Each row is a point on a landscape with many valleys, with its height.
From any point a ball rolls to the lowest of the 3 points nearest to it. It stops when none of these is lower. Distance is the straight distance between rows; heights are no part of it.
Q_425: [ 93 104 159 125 140 143 118 117 124 112  99 130 160 122 168  91  93  97
 136 131 128 141 141 109 125 122 133 128  98 127 170 151 106 153 109 117
 190 139  65 150 116 127 127 144  94]  height 1.95
Q_816: [124 103  62 114  94 140 153 143 109  85 137 137 123 156  92 134 156 163
  63 166 117 148  68 133  82 123 164 110 143 156 112 124 155 125 177 148
  85  83 126 196  92 114 120 145 134]  height 2.52
Q_647: [188 149 115 138 114 150 112 123 133 192 183  72 128 129  94 133 161 149
 141 108 151  92 138 137 137 101 116 125 149 104 115 149 138  71 141 133
  96 121 220 113 158 140 138  89 139]  height 4.55
Q_879: [116 119 146 113 164 136  95 123 141 129 129 125 131 127 162 137 135 123
 126 113 120 123 149 121 139 133 100 123 101 119 143 127 129 144 109 120
 144 127  93 121 116 129 135 134 124]  height 5.38
Q_508: [183 139  71 167  89 112 119 116 141 155 154 109 154 131  86  73 106 128
 154 103 161 169 121 115 173 129 176 139 182 112  97  96  62 105  82 149
 107 191 170 107 166 119 147 104 127]  height 1.72
Q_261: [136 138 143 121 155 123 102 131 139 158 134 114 116 127 134 134 147 147
 130 104 126 121 154 135 153 136  95 115 113 116 125 131 143 120 118 119
 130 126 126  84 130 134 145 112 148]  height 0.90
Q_895: [106 100 123 126 122 127  96 123 139 107 108 118 163 129 144  83  92 110
 117 108 127 155 135 102 135 128 171 106 103 136 155 124  88 145  99 124
 171 153  73 149 123 113 140 138  99]  height 3.85
Q_307: [ 76 108 182 113 134 120 165 127 106  96  88 155 142 136 151 157  98 106
 124 158 102 101 142 140 114 145  95 119 136 149 174 159 177 158 180 120
 141 108  88 172 109 126  87 163  94]  height 2.10
Q_93: [156 145  95 150 108 110  97 128 134 141 137 112 148 133  98  86 129 127
 139  85 140 161 128 114 166 130 163 123 155 127 113 101  75 115  83 136
 118 174 138  91 145 116 137 101 137]  height 2.82
Q_634: [117 101  77 106  93 146 168 140 109  84 124 153 129 146 111 159 149 153
  56 181 121 138  56 149  73 124 153 104 152 165 102 129 162 129 191 152
  95  68 122 192  88 125 120 152 127]  height 4.32
Q_907: [136 148 111 155 138  95 107 127 127 131 114 114 148 115 133  68 104 112
 163  80 143 170 111 105 142 134 174 153 128 128 102 101  40 147  66 119
 168 191 121  65 169 119 162 106 158]  height 3.98
Q_751: [170 143  81 153 100 133 117 128 122 163 171  94 128 143  81 100 154 147
 134 123 144 127 129 133 155 118 132 118 158 107 124 139 119  85 130 141
  85 136 190 111 138 130 131  88 137]  height 4.48
Q_103: [136 138 135 136 160 126  88 127 134 147 124 119 127 127 139 113 143 137
 136  97 133 137 149 122 157 138 116 125 108 113 130 121 109 132 103 126
 147 142 114  79 133 133 152 108 150]  height 1.88
Q_218: [146 149 163 144 171 121 113 135 131 173 133 116 111 111 146 122 144 143
 157  97 146 118 160 132 153 122  90 137 102 105 116 121 116 116 101 122
 158 138 122  61 151 141 159 102 162]  height 2.12
Q_15: [137 109  89 135  98 117  80 130 144 111 109 113 153 147 109  88 118 123
 105 100 132 165 136 104 149 122 191  99 131 146 131 101  92 127  88 127
 128 159 104 147 118 101 122 134 112]  height 2.60
Q_803: [151 130  74 139 103 129 113 146 121 132 155 114 114 160  80 106 161 157
 104 126 128 148 128 133 144 127 140 117 146 125 127 133 128 104 127 149
  83 122 164 130 118 113 118 106 134]  height 1.31
Q_274: [163 143  87 151 104 137 132 141 117 164 173  90 111 150  80 121 165 168
 122 132 131 116 120 144 133 109 123 124 157 109 127 147 148  84 158 150
  80 114 204 126 133 129 132  91 151]  height 4.20
Q_651: [132 112 106 128 123 123  89 134 141 118 126 115 140 149 119 104 139 129
 103 105 121 151 136 118 147 133 142 100 122 138 140 116 123 124 103 129
 121 134 114 127 118 110 131 123 118]  height 3.18
Q_376: [142 149 114 158 140 106 108 123 130 150 128 109 156 118 122  75 120 119
 160  83 142 156 121 110 150 138 159 144 134 128 103 100  63 132  75 125
 154 175 129  58 164 122 162 104 156]  height 4.44
Q_752: [230 156  66 139  99 144 113 103 143 186 193  49 142 111  98 101 126 122
 165 134 164 138 135 110 138 103 159 153 176  98 101 112  77  63 104 143
  93 184 219 129 169 127 152  97 137]  height 1.71
Q_211: [149 141 144 122 140 131 116 143 142 166 144 118 100 136 117 158 160 162
 116 113 122 108 154 144 147 130 101 113 113 119 127 148 166 105 133 130
  96 102 158 103 131 140 130 116 150]  height 1.82
Q_703: [ 55 115 200 116 163 143 165 113 113 102  95 159 115 108 176 169 100  95
 145 164 108  89 150 133 134 133  81 130 127 125 175 145 171 178 160 106
 156 115  99 157 109 141  93 163  98]  height 2.27
Q_135: [ 60 107 189 118 147 132 162 121 104 110  83 155 145 133 162 139  90 102
 142 164 110 108 153 135 128 138 104 130 126 131 191 167 157 172 168 116
 166 121  77 167 113 129  92 157  93]  height 2.19
Q_239: [115 116 138 109 145 136 114 124 138 113 134 133 135 135 145 160 136 128
 104 127 109 111 139 137 118 142  95 102 108 143 136 136 174 131 139 131
 113 106 104 143 108 127 117 147 113]  height 4.35
Q_946: [142 170 170 159 161 113 138 133 133 183 166  96 126  93 156  94 109 119
 209  77 173 109 131 119 117 110 108 194  82  95  73 113  77 120  72 107
 187 158 171  38 188 136 186  91 171]  height 4.45
Q_632: [ 98 113 166 119 169 155 122 109 112 122 105 136 138 108 184 113 111  94
 153 137 138 117 145 114 131 128 101 154  87 103 166 144 108 169 103 109
 191 128  73 139 116 137 129 138 110]  height 6.00
Q_792: [139 161 155 153 156 109 125 130 130 170 141 110 122 107 148  85 121 120
 186  88 161 133 131 120 128 123 115 175  95 106  91 113  68 134  75 115
 178 163 145  34 172 135 175  95 170]  height 3.41
Q_9: [114 102 127 122 124 123  93 127 140 110 113 117 160 134 145  98 110 112
 108 113 120 141 137 107 126 126 147 106 109 144 150 128 113 141 103 124
 157 145  78 143 113 115 127 146 105]  height 3.72
Q_695: [122 152 118 148 131  89 109 144 117 101  97 124 135 123 161  55  81  91
 168  78 129 179 105  96 122 138 205 183  96 128 111 106  18 174  45 103
 195 189 121  92 169 114 172 131 158]  height 3.73
Q_778: [134 116 102 141 114 112  78 131 135 112 104 118 152 127 130  78 108 114
 130  91 136 170 129  94 150 132 194 120 125 141 134 100  69 141  74 116
 158 180  89 124 131 104 146 127 124]  height 3.11
Q_337: [111  93  95 106  83 135 150 139 114  76 119 146 146 162 103 128 135 134
  63 155 115 142  82 146  81 120 165 102 135 163 116 140 157 120 169 143
 101  85 117 200  95 112 102 152 110]  height 3.59
Q_233: [123 108 113 110 113 129 123 128 134  94 130 135 143 151 122 138 136 126
  87 133 107 136 114 137 101 140 125 101 125 155 129 139 159 122 146 131
 107  92 118 169  98 117 105 143 103]  height 2.29
Q_997: [162 161 132 150 135 117 117 112 138 191 156  81 154 107 112  90 126 126
 175  90 159 135 140 120 142 118 131 143 138 119  86 114  85 103  93 126
 144 161 170  50 184 140 167  95 161]  height 1.50
Q_79: [133 155 179 132 174 127 120 140 129 162 134 129  98 105 162 118 146 131
 177  97 154 113 151 123 139 124  95 176  72  84 108 119  97 134  85 104
 184 140 122  55 149 143 170  95 173]  height 2.17
Q_354: [105 112 135 100  89 124 182 141 102  77  89 172 148 144 112 173 127 126
  88 179 115 119  83 169  75 147 130 109 153 178 137 145 176 125 210 135
 114  68 108 184 103 138  93 169  99]  height 4.06
Q_707: [135 136 137  91 117 143 184 126 131 102 127 192  84 104 127 236 149 143
  97 181 110  95  90 152  65 135  88 114 137 165 110 129 197 124 209 134
  84  64 137 150  91 161 108 160 119]  height 5.59
Q_402: [148 149 126 112 126 138 150 157 124 157 152 138  73 124 101 196 174 182
 101 155 111  95 122 147 107 123 117 124 123 135 121 154 193  95 179 146
  68  72 182 129 111 147 131 121 158]  height 2.30
Q_449: [197 126  49 173  56 109 128 115 145 148 148 121 131 144  97  72 102 130
 169 103 173 193 120  94 184 126 200 157 196  91  82  91  50 109  98 164
  85 201 161 150 159 110 143 123 121]  height 3.95
Q_986: [130 133 122 132 156 120  86 132 135 122 107 118 137 121 144  89 123 122
 131  93 126 155 136 113 140 135 149 132 109 131 132 108  82 140  81 122
 168 161  88  89 135 121 148 117 141]  height 3.34
Q_721: [ 89 122 190 112 195 147 145 109 147 118 132 155  78  89 180 189 129 113
 133 150 114  75 160 122 147 120  71 135 104  93 145 126 170 151 124 112
 134 114 104 129 123 145 118 149 126]  height 6.17
Q_674: [130  96  79 126  79 123 107 138 131  85 135 132 136 163 105  96 131 131
  72 133 116 151 107 123 116 116 179 103 128 142 116 126 128 118 136 126
 100 119 116 197  97 101 103 143 106]  height 2.28
Q_536: [117 127 128 130 143 120  93 128 128 102  94 119 155 114 155  67  95  95
 146 109 134 153 121  95 121 123 173 145  86 125 145 124  57 160  70 113
 204 172  72 117 136 116 159 131 123]  height 3.13
Q_934: [187 143  70 159  91 124 124 113 135 159 178  83 135 140  80  78 131 139
 152 112 149 147 127 126 165 109 151 133 178  99 109 113  87  77 109 151
  92 163 189 119 157 127 135  90 129]  height 4.05
Q_485: [180 121  48 172  68 115 121 133 133 127 156 119 114 170  81  68 126 150
 133 119 151 170 117 111 170 115 183 137 182 104 107  97  82 108 124 157
  77 184 158 163 130 101 131 116 124]  height 4.40
Q_710: [110 131 161 104 117 127 179 127 123  91 104 172 117 119 135 214 131 120
 110 161 108 102 111 151  76 146  88 106 146 164 131 134 197 143 201 126
  97  75 121 164  95 145  90 170 102]  height 4.19
Q_364: [125 137 152 129 180 130  98 134 128 144 123 133 116 111 168 116 138 117
 159 105 139 130 143 118 131 129 107 158  79 100 127 119  95 151  82 112
 176 141  94  83 132 133 163 112 152]  height 2.21
Q_177: [123 117 122  98 101 139 180 134 109  87 110 185 123 130 122 201 142 141
  87 176 120 116  67 159  58 147 116 105 154 175 118 140 186 130 208 144
 103  55 128 174  90 144 100 152 111]  height 5.54
Q_494: [124 100  59 118  92 136 132 151 114  85 138 136 127 163  89 114 153 152
  65 164 119 152  80 134  90 120 179 111 143 142 105 123 138 124 160 148
  88 101 130 202  92 104 116 140 129]  height 2.31
Q_941: [146 134 101 136 124 119  86 131 133 129 137 118 137 144 106 104 141 138
 113 101 129 150 138 124 155 135 141 109 129 128 127 112 111 119 103 132
 117 140 122 103 130 124 131 110 133]  height 2.47
Q_155: [131 168 128 160 152 101 120 128 120 149 131 118 135 116 147  63 104 105
 185  78 146 152 116 113 127 127 148 178 103 112  92 107  47 145  59 122
 178 174 145  49 176 128 178 100 170]  height 2.98
Q_900: [149 110  71 149  81 119  93 141 137 109 127 125 130 162  87  84 129 136
 102 110 131 176 127 106 163 124 198 114 150 127 117 101  91 123 105 132
 103 158 125 159 109  98 116 122 115]  height 2.69
Q_712: [ 82 110 179 115 161 146 141 112 120 111 109 147 134 124 175 146 103 100
 135 142 113 103 149 126 126 136  86 124 120 122 167 149 152 166 141 119
 161 121  85 156 108 133 109 159  92]  height 2.95
Q_45: [ 38 123 224 122 162 150 185 107 115  90  99 174  75  85 171 203 104  83
 149 191 105  61 142 126 142 117  81 141 138  99 174 133 174 178 153  92
 144 107 123 148 114 141  72 152 111]  height 3.93
Q_394: [ 71 128 197 115 167 139 192 111 143  91 108 160  79  70 158 231 120 102
 140 170  96  61 143 125 127 124  63 118 140 120 149 117 198 162 169 111
 108 105 123 140 112 145  88 167 121]  height 3.54
Q_84: [134 131  96 107 121 135 123 146 127 122 143 143 102 143 110 160 164 159
  86 143 104 126 112 145 103 137 123 113 121 152 121 142 171 115 157 146
  81  81 153 145  99 137 116 134 134]  height 1.32
Q_31: [128 152 148 142 169 117 106 134 120 142 116 133 123 109 163  97 132 116
 168  93 148 141 128 122 124 138 122 176  75 104 116 115  74 147  66 110
 189 152 109  60 142 127 166 105 159]  height 2.32
Q_590: [122  97 112 123 109 125  89 130 143 103 121 117 156 142 126 101 118 119
  96 113 113 149 135 115 132 131 160  98 114 148 139 124 118 122 112 125
 133 139  90 158 107 102 117 139 102]  height 3.57
Q_938: [160 116  57 155  72 114 109 136 132 115 139 131 118 169  89  75 135 146
 119 112 139 173 119 111 175 117 193 125 169 112 111  92  84 119 105 139
  95 169 142 156 118  96 123 114 125]  height 3.42
Q_967: [144 149 136  83 123 143 181 131 139 125 147 189  64  85 117 252 165 163
  92 186 115  93  95 148  75 130  97 118 130 156 108 133 205 109 199 141
  74  63 156 138  99 166 120 153 140]  height 6.21
Q_384: [129 155 176 149 168 120 126 138 131 161 134 126 100  97 162 107 132 121
 197  91 153 115 140 128 130 124 101 198  65  83 102 120  83 141  72 105
 186 142 126  44 155 141 173  90 171]  height 2.25
Q_813: [118 108  97  93  96 159 187 140 108  95 119 170 124 139 111 188 149 151
  70 192 130 129  50 155  61 137 134 104 156 180 112 133 174 123 221 155
  98  57 118 181  85 145 117 149 122]  height 5.00
Q_369: [150 141 160 130 157 129 114 137 143 175 143 110 102 117 132 148 151 155
 140 101 138  96 164 134 159 126  91 121 115 104 122 134 145 100 128 125
 122 128 147  73 151 143 149 110 160]  height 1.51
Q_779: [129 144 149  92 133 137 173 129 145 116 137 178  74  98 130 237 150 148
 104 163 103  87 123 144  89 131  89 115 122 155 116 138 208 123 186 132
  77  69 150 134 101 155 115 165 132]  height 7.00
Q_424: [146 111  46 148  76 121 117 151 118  97 150 125 108 176  77  88 147 161
  85 138 123 164 103 125 130 108 184 117 162 121 111 105 110 121 142 150
  78 142 138 191 103  91 118 126 134]  height 2.23
Q_872: [170 158 102 156 126 114 116 107 139 180 157  81 166 104 113  79 107 117
 178  92 160 144 131 106 146 123 147 154 146 127  85  98  70 100  76 127
 135 170 174  59 193 132 161  96 157]  height 1.63
Q_945: [151 123  76 144 103 119  93 136 130 119 128 118 135 149  94  90 136 139
 109  95 129 167 133 108 164 126 170 113 142 133 124 105  98 115  96 131
 116 156 128 126 121 105 122 112 124]  height 2.24
Q_767: [140 134 113  90 128 145 166 138 126 135 147 174  81 114 108 223 169 173
  96 184 109 101  94 152  73 129 113 121 128 162 109 144 193 110 195 151
  75  58 158 148  97 155 128 143 149]  height 6.26
Q_78: [219 156  85 138 107 152 107 103 137 197 188  48 139 110  94 109 146 126
 161 127 163 121 131 115 138  99 137 147 166 100 105 121  94  57 114 135
  98 169 225 121 161 133 151  88 138]  height 1.57
Q_810: [ 47 100 187 121 129 121 162 134  96 105  72 163 152 146 156 112  81 105
 143 174 111 133 155 138 141 132 117 140 118 118 207 176 146 173 147 121
 181 136  63 166 122 136  93 152  85]  height 2.09
Q_475: [124 139 172 127 185 136 117 136 138 150 128 136  91  98 165 139 144 132
 161 113 143 111 162 126 147 129  92 163  77  84 120 116 113 143  87 112
 165 141 100  80 139 143 161 109 155]  height 2.15
Q_145: [ 66 101 177 130 138 136 148 116 105 112  83 153 157 126 163 102  83  93
 148 149 131 130 147 133 134 129 116 139 107 113 199 168 132 170 127 121
 191 136  68 159 118 133 106 139  86]  height 3.08
Q_569: [107  92 101 100  74 143 198 151  99  75  92 167 152 153  96 161 131 141
  59 200 138 131  49 161  66 130 159 103 163 173 123 138 158 119 229 144
 124  71 101 199  93 132 110 151 117]  height 5.81
Q_740: [152 127  80 139 106 121  96 135 134 124 143 111 130 153  91  98 149 147
 110 107 133 155 132 127 163 135 152 106 141 121 121 118 113 111 104 139
  97 140 145 116 121 114 123 106 132]  height 1.76
Q_353: [164 133  57 157  87 122 119 149 120 128 161 111 120 165  79  89 158 154
 113 126 129 157 118 134 158 114 157 123 164 111 118 117 110 103 128 153
  79 144 168 140 122 103 121 100 133]  height 1.75
Q_691: [112 118 169 115 190 146 119 121 141 136 133 142  99 108 178 166 134 126
 136 128 124  98 160 124 139 132  77 135  92 104 141 121 150 145 110 119
 149 125  93 117 119 140 144 137 139]  height 6.74
Q_572: [ 42 102 183 111 121 110 175 144  99 104  60 164 150 151 133 131  90 114
 134 187  89 132 154 148 130 136 127 125 121 138 206 166 169 175 172 125
 156 127  63 172 120 123  78 166  93]  height 1.93
Q_842: [219 167  88 129 120 149  97  97 142 203 186  43 160  96 101 115 125 114
 172 114 166 132 137 110 135  99 148 158 157 107  85 103  82  64  93 126
 107 172 218  96 182 138 158  94 145]  height 1.27
Q_780: [169 144 115 150 126 126 107 122 137 180 157  87 134 130  99 109 146 140
 143 100 149 121 141 135 156 119 120 123 144 113 117 133 120  86 117 131
 110 133 178  83 153 133 142  84 143]  height 1.21
Q_990: [ 63 116 195 115 149 125 175 120 121 100  88 157 122 117 159 183 105 105
 132 176  98  86 139 140 109 146  87 121 148 143 172 143 190 174 190 111
 132 109 104 167 108 138  86 168 103]  height 2.08
Q_223: [180 131  59 160  70 116 119 122 141 144 156 114 136 152  80  76 125 137
 145 109 154 166 123 114 177 119 175 133 181 108 107 105  75  94 101 152
  89 173 167 133 149 115 136 103 125]  height 1.37
Q_329: [109 123 162 102 139 130 151 115 140 106 118 156 108 112 143 206 131 125
 107 151 102  97 125 142  98 144  78 115 130 158 129 134 192 145 169 131
 101  83 124 155 107 137 102 163 107]  height 4.99
Q_942: [181 151 131 135 129 142 106 110 145 206 170  61 145 105 110 120 140 133
 157 101 165 104 146 124 152 100 115 133 144 108  95 125 113  76 116 119
 125 143 195  83 175 138 158  88 148]  height 1.67
Q_914: [ 95 118 162 109 152 140 136 112 134 108 117 138 131 125 164 159 111 114
 126 136 105 104 146 132 115 143  89 109 117 142 147 143 171 153 151 124
 131 109  98 157 110 130 107 161  99]  height 3.56
Q_65: [111 114 142 113 140 135 108 116 134 113 123 122 144 140 146 131 124 119
 107 119 111 124 138 125 123 143 113 106 109 143 148 139 145 137 125 129
 134 122  89 145 109 121 115 146 108]  height 5.45
Q_443: [135 151 135 146 155 117 108 129 130 163 133 115 138 120 137  89 134 133
 157  86 147 143 133 125 149 129 126 145 114 116 109 115  81 128  85 124
 165 161 125  56 155 131 165  92 156]  height 4.63
Q_56: [122 109  94  98 100 142 155 140 116  85 123 159 133 148 109 167 143 134
  74 173 116 127  70 151  71 129 136 106 144 172 114 139 172 122 187 147
 100  64 121 186  91 133 109 153 116]  height 4.09
Q_259: [ 75  98 167 116 113 118 156 130 116  94  83 144 174 151 144 119  98 111
 109 148 101 126 144 146 115 136 123 107 126 154 168 164 161 144 166 127
 143 118  79 180 119 119  92 164  85]  height 1.74
Q_344: [120 115 126  96 105 138 149 133 121  92 121 161 127 142 123 174 137 131
  85 158 111 125  93 149  69 140 115 115 131 168 123 147 180 134 183 138
  99  63 124 175  93 141 106 153 110]  height 2.92
Q_466: [132 112  68 121  97 136 120 145 111  92 150 127 121 167  98 114 155 156
  73 145 112 149  94 138 110 120 162 111 128 142 118 128 148 122 148 145
  84 101 129 183  92 106 112 131 133]  height 2.22
Q_82: [142 132 113 128 129 126  97 141 134 147 144 117 124 146 114 122 156 154
 116 103 127 137 147 140 152 134 121 105 123 125 131 137 138 109 123 136
 103 120 143 104 126 128 131 110 143]  height 2.62
Q_581: [141 115  78 126 104 126  99 145 125 105 138 120 124 161  96 113 147 149
  82 127 115 147 117 135 125 128 152 110 129 140 126 126 131 119 127 137
  87 111 131 159 105 112 110 128 123]  height 2.18
Q_801: [117 123 149 121 173 141  96 120 131 126 120 123 131 117 170 123 127 106
 138 115 127 134 140 116 137 134 107 136  92 115 143 123 107 156  96 112
 177 139  80 112 116 127 144 131 126]  height 3.67
Q_479: [ 76  95 168 123 132 134 137 117 124  99  97 128 165 138 161 112  91 105
 122 137 114 124 145 131 128 132 115 109 117 136 173 157 152 150 145 126
 164 130  71 169 117 121 102 152  89]  height 2.04
Q_375: [136 134 177 123 186 140 118 136 142 162 134 126  94 105 157 148 150 146
 146 117 137 100 165 130 156 127  80 143  85  93 124 122 139 124 101 117
 146 136 112  80 141 145 155 112 163]  height 2.14
Q_606: [ 96 109 165 119 168 142 109 107 131 117 114 136 132 118 177 128 115 108
 135 137 127 114 143 117 126 130  99 134  94 117 159 134 127 156 113 116
 172 128  75 139 115 130 125 138 108]  height 6.11
Q_588: [131 128 101 152 118  98  94 138 132 119  91 124 140 125 137  66  92 103
 149  81 142 182 112  90 145 132 215 144 129 135 115  92  32 160  59 115
 174 195 105 104 157 109 168 128 143]  height 4.04
Q_20: [ 86 130 187 110 132 116 183 116 128  90  89 175  99  93 137 221 122 110
 128 169 102  80 126 141  96 144  79 111 151 151 148 125 200 160 199 111
 103  95 120 155 108 138  84 171 109]  height 4.90
Q_100: [194 152  94 147 108 150 120 119 131 185 179  67 125 130  91 113 154 141
 148 118 154 108 133 136 143  99 123 128 162 102 113 145 123  71 139 136
  98 137 215 120 156 133 141  85 134]  height 3.38
Q_206: [101 105 140 113 114 125 135 125 129  94 105 137 157 146 138 141 111 114
  97 135 107 117 131 139 105 141 115 106 123 161 144 150 165 137 158 126
 126 100 102 179 109 123  97 160  91]  height 1.39
Q_333: [162 138  92 147 110 118 104 136 132 150 148 104 138 145  95  93 144 144
 129  97 138 148 135 124 165 128 142 121 150 120 117 119 107  98 106 137
 106 144 163  95 139 125 132  92 135]  height 2.26
Q_282: [ 22 108 199 109 136 109 173 137  86  99  63 175 124 136 141 158  93 124
 148 208  91 119 153 138 129 134 118 137 124 135 213 171 170 194 171 110
 160 126  76 173 118 134  65 162  96]  height 2.00
Q_324: [155 141  75 172  96  98 115 116 143 141 115 120 159 123 108  62  99 114
 159  74 157 183 116  96 171 138 198 152 173 128  87  80  46 138  67 139
 132 199 139  97 181 116 149 120 139]  height 4.16
Q_936: [ 81 118 193 112 179 145 158 108 140 109 125 155  91  95 180 191 119 108
 132 153 108  78 152 125 131 126  67 126 115 111 157 129 177 158 141 115
 135 110 109 149 111 137 106 162 118]  height 4.57
Q_868: [131 164 122 157 145  92 121 136 121 130 120 118 145 116 148  57  95 102
 176  73 135 165 103 105 128 139 177 177 116 122  92  94  33 155  54 121
 179 187 136  59 178 115 169 110 169]  height 3.39
Q_433: [106 128 174 106 168 135 146 121 155 122 128 153  78  99 158 218 135 135
 118 142 104  80 154 135 126 131  71 114 107 125 132 126 194 142 147 130
 100 103 117 134 114 139 122 159 126]  height 6.18
Q_414: [ 75 101 167 108  97 104 174 145 111  90  71 155 162 152 122 138 101 122
 102 173  95 128 133 160  97 148 129 108 133 159 167 165 171 148 186 123
 129 102  85 182 119 123  83 171  91]  height 1.80
Q_142: [167 165 145 140 148 134 113 111 145 207 168  66 148  95 123  96 116 121
 184  89 169 109 135 114 130  98 125 160 117 117  71 108  90  94  88 108
 159 163 188  46 195 138 177  97 164]  height 2.20
Q_416: [ 96  87 134 112  82 118 162 138 117  79  95 147 163 157 117 123 107 116
  77 149 112 134 112 148  91 135 149 104 135 165 140 157 161 125 176 137
 120  93  92 196 109 109  91 163  95]  height 2.54
Q_462: [133 151 132 146 155 116 104 136 117 136 118 124 132 116 154  82 121 108
 164  85 145 160 124 109 132 129 150 160 102 118 112 112  57 150  68 117
 185 166 110  62 148 122 169 102 157]  height 2.57
Q_754: [135 118 110 133 136 122  81 128 136 121 120 115 144 136 127  97 133 122
 117 102 128 154 140 118 149 133 146 112 120 135 131 114 103 127  93 125
 141 150 102 110 127 116 135 119 127]  height 3.19
Q_291: [117 118 146 126 162 139  98 119 123 119 108 126 146 115 176 100 111 104
 138 116 129 140 134 107 127 132 133 142  82 120 153 131  85 157  82 110
 190 145  75 123 124 129 146 132 114]  height 4.86
Q_367: [ 43 117 204 121 145 122 172 121  99  98  73 173 111 119 146 181  95 110
 147 191  97  93 146 139 132 141 103 132 132 130 198 158 175 187 178  97
 150 117 101 167 110 136  76 155  97]  height 2.05
Q_392: [ 85 118 175 109 125 120 172 123 117  97  88 156 142 132 138 175 111 114
 114 160 100 103 131 151  93 153 101 113 142 159 154 147 181 150 185 122
 124  92 104 176 110 129  91 169  91]  height 2.11
Q_129: [176 141  62 160  91 129 127 129 125 143 179  92 125 155  74  81 147 153
 134 128 144 138 120 131 152 110 150 125 178 103 113 126 107  83 129 160
  83 149 188 133 139 117 136  91 133]  height 3.36
Q_355: [108 119 145  99 112 125 173 132 119  92 104 172 129 130 126 197 126 118
 101 167 105 106 103 157  78 145  97 109 141 174 138 140 190 143 197 132
 108  78 128 175 101 139  92 170 102]  height 3.70
Q_465: [129 136 128 138 153 116  89 133 118 113 104 117 141 113 155  80 110 102
 150  98 136 157 120 103 122 128 160 155  90 126 134 110  56 158  67 109
 193 171  92  89 140 124 166 119 138]  height 2.88
Q_992: [140 140 132  95 139 130 139 143 139 130 142 148  82 124 119 200 164 160
  99 143 107 100 130 143 111 134  97 117 114 143 119 145 195 109 158 134
  75  73 158 132 117 147 123 138 144]  height 2.58
Q_24: [ 91 118 197 120 185 162 139 107 124 117 122 154  99  92 189 162 117  87
 155 149 130  88 157 124 141 121  78 158  91  83 156 129 145 164  97  96
 176 114  96 138 120 141 122 142 111]  height 7.18
Q_998: [182 161 111 144 120 133 111 107 148 190 169  75 160 115 106  98 127 128
 165  99 164 131 138 118 145 112 138 137 151 117  92 119  91  78  97 120
 118 156 186  70 181 134 152  88 147]  height 1.28
Q_338: [201 153  80 149 105 131 111 100 136 186 173  73 162 111  96  81 115 121
 166 110 161 141 138 115 151 114 154 147 175 106  88 103  76  77  89 136
 107 174 195  94 185 131 155  98 141]  height 1.12
Q_95: [127 133 129 100 117 141 159 126 134 105 127 175 111 125 130 204 147 137
  94 168 112 112 100 148  75 145  99 115 130 164 118 137 192 133 184 140
  95  59 137 169  95 140 108 159 116]  height 4.13
Q_782: [137 124  99 123 119 124  99 142 131 124 139 127 122 153 107 130 157 150
  96 118 111 138 135 137 133 135 124 103 120 138 128 134 146 112 125 135
  99 106 141 132 108 121 116 120 136]  height 1.77
Q_309: [ 61 126 204 116 166 139 178 105 125  97 104 161  92  93 172 204 105 100
 143 168 105  66 145 132 128 131  68 130 136 118 159 131 184 173 165 106
 136 108 108 154 113 141  87 166 109]  height 2.83
Q_377: [104 116 156 113 169 139 112 113 143 124 130 138 114 123 175 158 127 119
 126 126 114 107 147 123 132 140  82 120 107 120 146 132 153 147 124 123
 142 119  97 132 110 133 123 143 120]  height 6.40
Q_205: [122 115 101 104 110 134 129 131 122  99 144 146 124 149 115 161 149 139
  78 147 107 128  96 146  91 134 125 108 124 159 119 139 176 113 158 139
  92  74 135 168  90 126 108 149 119]  height 1.73
Q_692: [152 143 116 115 130 129 130 151 123 157 153 132  85 140 108 168 171 173
 101 130 115 107 136 148 120 127 113 115 122 127 127 156 183  95 160 141
  77  79 174 126 116 138 124 118 155]  height 2.16
Q_760: [ 80 100 163 130 121 125 144 128 125 105  83 139 174 139 152  90  80 102
 127 143 118 137 142 121 123 121 139 117 111 135 185 166 125 151 128 131
 184 141  56 167 118 120 112 147  84]  height 2.35
Q_701: [172 152  84 159 102 109 123 105 142 163 157  98 162 115  92  71 112 126
 163  95 157 167 127 109 162 130 160 138 169 119  92  98  67 102  81 143
 115 175 168  85 175 126 145  99 136]  height 1.35
Q_240: [144 127  75 126 109 136 122 154 113 122 155 119 104 162  89 132 170 165
  90 148 112 134 114 149 120 124 135 116 134 130 124 133 158 106 147 146
  76 101 160 141 102 123 121 118 144]  height 1.20
Q_105: [166 143 130 133 121 138 123 142 130 181 156  97 105 139 101 143 164 165
 131 110 136 100 149 140 148 110 104 120 133 111 120 150 159  82 149 133
  93 106 197 102 146 138 139  98 152]  height 2.97
Q_681: [146 159 169 154 158 124 131 122 138 190 150  90 124  96 141 108 126 129
 191  85 165 108 141 122 130 111 105 170 101 104  80 120  94 111 100 111
 175 152 157  36 181 140 180  88 172]  height 3.58
Q_418: [156 149 149 148 148 126 110 127 139 186 142  95 136 114 127 108 137 144
 161  91 155 115 149 129 155 122 102 134 124 115 101 120 108 102 104 120
 146 144 153  56 168 133 159  94 163]  height 1.90

Two balls start at each pair of points below. Name the first point that both come to, or write never.
Q_707, Q_354: Q_344
Q_588, Q_695: never
Q_813, Q_569: Q_344
Q_536, Q_376: Q_462

Call two points neighbours if one is among the 3 nearest of the other. Go from one point of each pair to the other, from neighbour to neighbour, staying as low as possible. Name the highest point that can't be avoided.
Q_780, Q_223: Q_508
Q_223, Q_206: Q_233
Q_425, Q_240: Q_760
Q_261, Q_338: Q_218
Q_338, Q_780: Q_942

Where does a ball stop that starts at each point below?
Q_9: Q_740
Q_443: Q_261
Q_967: Q_240
Q_767: Q_240
Q_681: Q_338
Q_710: Q_240
Q_779: Q_240
Q_907: Q_261
